A landscape with many valleys, sampled at points; each row gives a point and its height.
A ball rolls from a point to the lowest of its 5 nearest points, and stops where none of them is lower. Distance is the straight distance between rows; heights are no part of it.
z_65: [116 127 130 132 115 124 121 135 101 146 122 156 121 120 138]  h=479
z_82: [102 131 116 100 131 122 115 133 121 155 133 131 117 134 141]  h=647
z_554: [ 92 149 102  65 144 114 129 116 146 162 144 109 132 125 144]  h=605
z_124: [127  94 104 146  96 125 116 118 100 120 108 162 139 155 122]  h=327
z_792: [164  83 122 182  86 155 135 139  88  99  97 148 150 148  96]  h=210
z_995: [187 125 186 209 129 163 143 150  85  87 117 112 135 119  79]  h=249
z_386: [179 116 190 198 150 173 144 208  75 105 112 108 127 136  75]  h=291
z_146: [ 98 173  92  32 158 135 115 113 188 155 136  72 162 142 120]  h=462
z_766: [125 103 125 139 105 156 129 173  91 137 120 137 116 138 127]  h=83
z_482: [175 117 167 215 124 107 133  84 137  68 130 150 130 101 116]  h=247
z_35: [143 131 169 174 137 106 133 119 112 134 135 143 122 102 132]  h=264
z_49: [146 113 176 178 127 160 135 190  82 136 135 128 116 118 129]  h=267
z_377: [ 83 160 133  41 168 146 118 165 149 154 153  68  87 130 163]  h=574
z_319: [126 115  96 135 117  73 113  56 171 114 105 168 141 137 132]  h=424
z_931: [184 111 176 202 129 186 150 183  71  96 110 120 139 124  75]  h=312
z_757: [161 121 165 194 121 123 134 117 108  98 126 144 130 112 109]  h=213
z_71: [ 86 152 120  73 143 116 133 129 143 165 156 112 105 107 151]  h=824
z_868: [113 137  98 112 119 103 129  88 147 148 120 143 138 128 145]  h=451
z_417: [156 110 133 184 112  98 122  67 154  81 114 159 139 113 127]  h=269
z_886: [143 117 157 172 116 107 127  90 125 107 121 155 135 104 126]  h=246
z_953: [168 122 192 208 125 141 142 138  95 106 129 130 132 131 104]  h=214
z_327: [ 85 166  91  29 151 132 118 138 170 158 145  83 133 148 133]  h=644
z_794: [117 132 118 136 135 100 133  91 134 144 132 135 134 107 149]  h=388
z_861: [117 142 143 150 126 118 130 117 118 149 136 137 119 104 149]  h=365
z_993: [106 120  98 106 118 115 123 121 116 154 124 147 135 145 140]  h=456
z_117: [104 143 138 125 136 119 126 151 112 153 148 129 104 120 146]  h=500
z_114: [165 107 132 182  97  96 121  71 159  63 104 168 146 128 113]  h=277
z_936: [ 90 155  87  25 147 146 119 153 164 156 146  86 136 165 132]  h=582
z_462: [124  86 112 131 105 158 116 167  87 138 114 145 126 151 127]  h=268
z_385: [104 186 130  86 155  97 140 108 177 166 144 105 113  90 159]  h=474
z_562: [114 139  97 127 140  79 125  71 173 139 110 145 131 116 143]  h=385
z_620: [154 107 131 184 101 127 134 107 109  99 113 150 140 124 114]  h=218
z_97: [106 127 126 124 125 136 122 166 112 153 141 134 105 134 148]  h=488
z_268: [101 182  89  41 172 111 127  85 206 152 123  93 161 124 124]  h=387
z_883: [ 95 134 119  39 152 145 105 191 146 148 154  74  82 143 156]  h=434
z_494: [132 139 135 159 130  84 131  75 140 122 123 153 119  97 143]  h=331
z_796: [151 138 171 188 129  94 133  86 140 116 130 159 122  86 134]  h=283
z_727: [ 93 173 128  49 164 120 126 144 165 163 157  88 105 117 166]  h=727
z_406: [137 104 120 156 104 117 124  94 124 129 116 151 135 129 127]  h=265
z_161: [166 109 153 194  98 144 152 139  93  91 116 140 148 137 102]  h=168
z_907: [144  88 125 164  94 110 126  77 130  92 100 161 137 139 112]  h=261
z_185: [158  93 135 183  98 157 128 150  78 110 111 143 138 136 104]  h=232
z_298: [ 95 132  83  68 133 120 126 118 145 158 133 124 148 158 129]  h=208
z_755: [100 150  77  68 154  98 125  85 191 153 120 115 167 151 124]  h=389
z_655: [177  96 156 185 117 186 140 183  78 103 115 127 138 138  88]  h=390
z_359: [ 96 157 114  72 138 118 122 117 155 169 138 105 119 124 150]  h=760
z_365: [192  76 128 188  86 172 143 119  94  57 112 150 150 154  78]  h=248
z_244: [ 94 161 121  53 151 137 115 153 153 162 150  88 104 129 157]  h=736
z_820: [ 96 107  97  86 121 143 118 157 112 156 134 136 124 152 147]  h=643
z_434: [105 182 109  46 162 116 126 113 184 154 146  78 137 121 123]  h=523
z_568: [133 101 162 168 119 157 130 203  64 136 129 137 113 131 125]  h=330
z_4: [114 127 167 137 142 157 124 211  84 143 155 125  91 121 160]  h=329
z_990: [183  96 135 190  95 140 143 103 121  54 113 166 146 139  85]  h=275
z_739: [102 165  83  79 156  95 131  88 177 151 130 120 145 120 145]  h=421
z_834: [ 94 118 132  79 152 160 115 207 111 146 166 106  77 128 174]  h=119
z_288: [167  87 115 168  81 167 134 163  71 102 108 142 143 149  98]  h=237
z_613: [ 89 137 114  68 139 143 114 170 127 154 139 100 103 143 153]  h=630
z_311: [107 183 109  51 175  92 135  89 187 161 141  89 132 102 147]  h=147
z_24: [173 100 127 179 100 115 135  58 155  27 113 167 130 130  97]  h=306

Call two points neighbours if one is among the 5 nearest of the other. Go from one point of each pair to the other, from neighbour to neighbour, staying as low as possible. Name the highest point that can't be avoided.
z_161, z_766 => z_185
z_161, z_311 => z_739
z_311, z_298 => z_755
z_766, z_834 => z_4

Where does a ball stop that starts at each point below?
z_124 => z_161
z_562 => z_161
z_82 => z_298
z_327 => z_311
z_377 => z_834
z_613 => z_834
z_907 => z_161
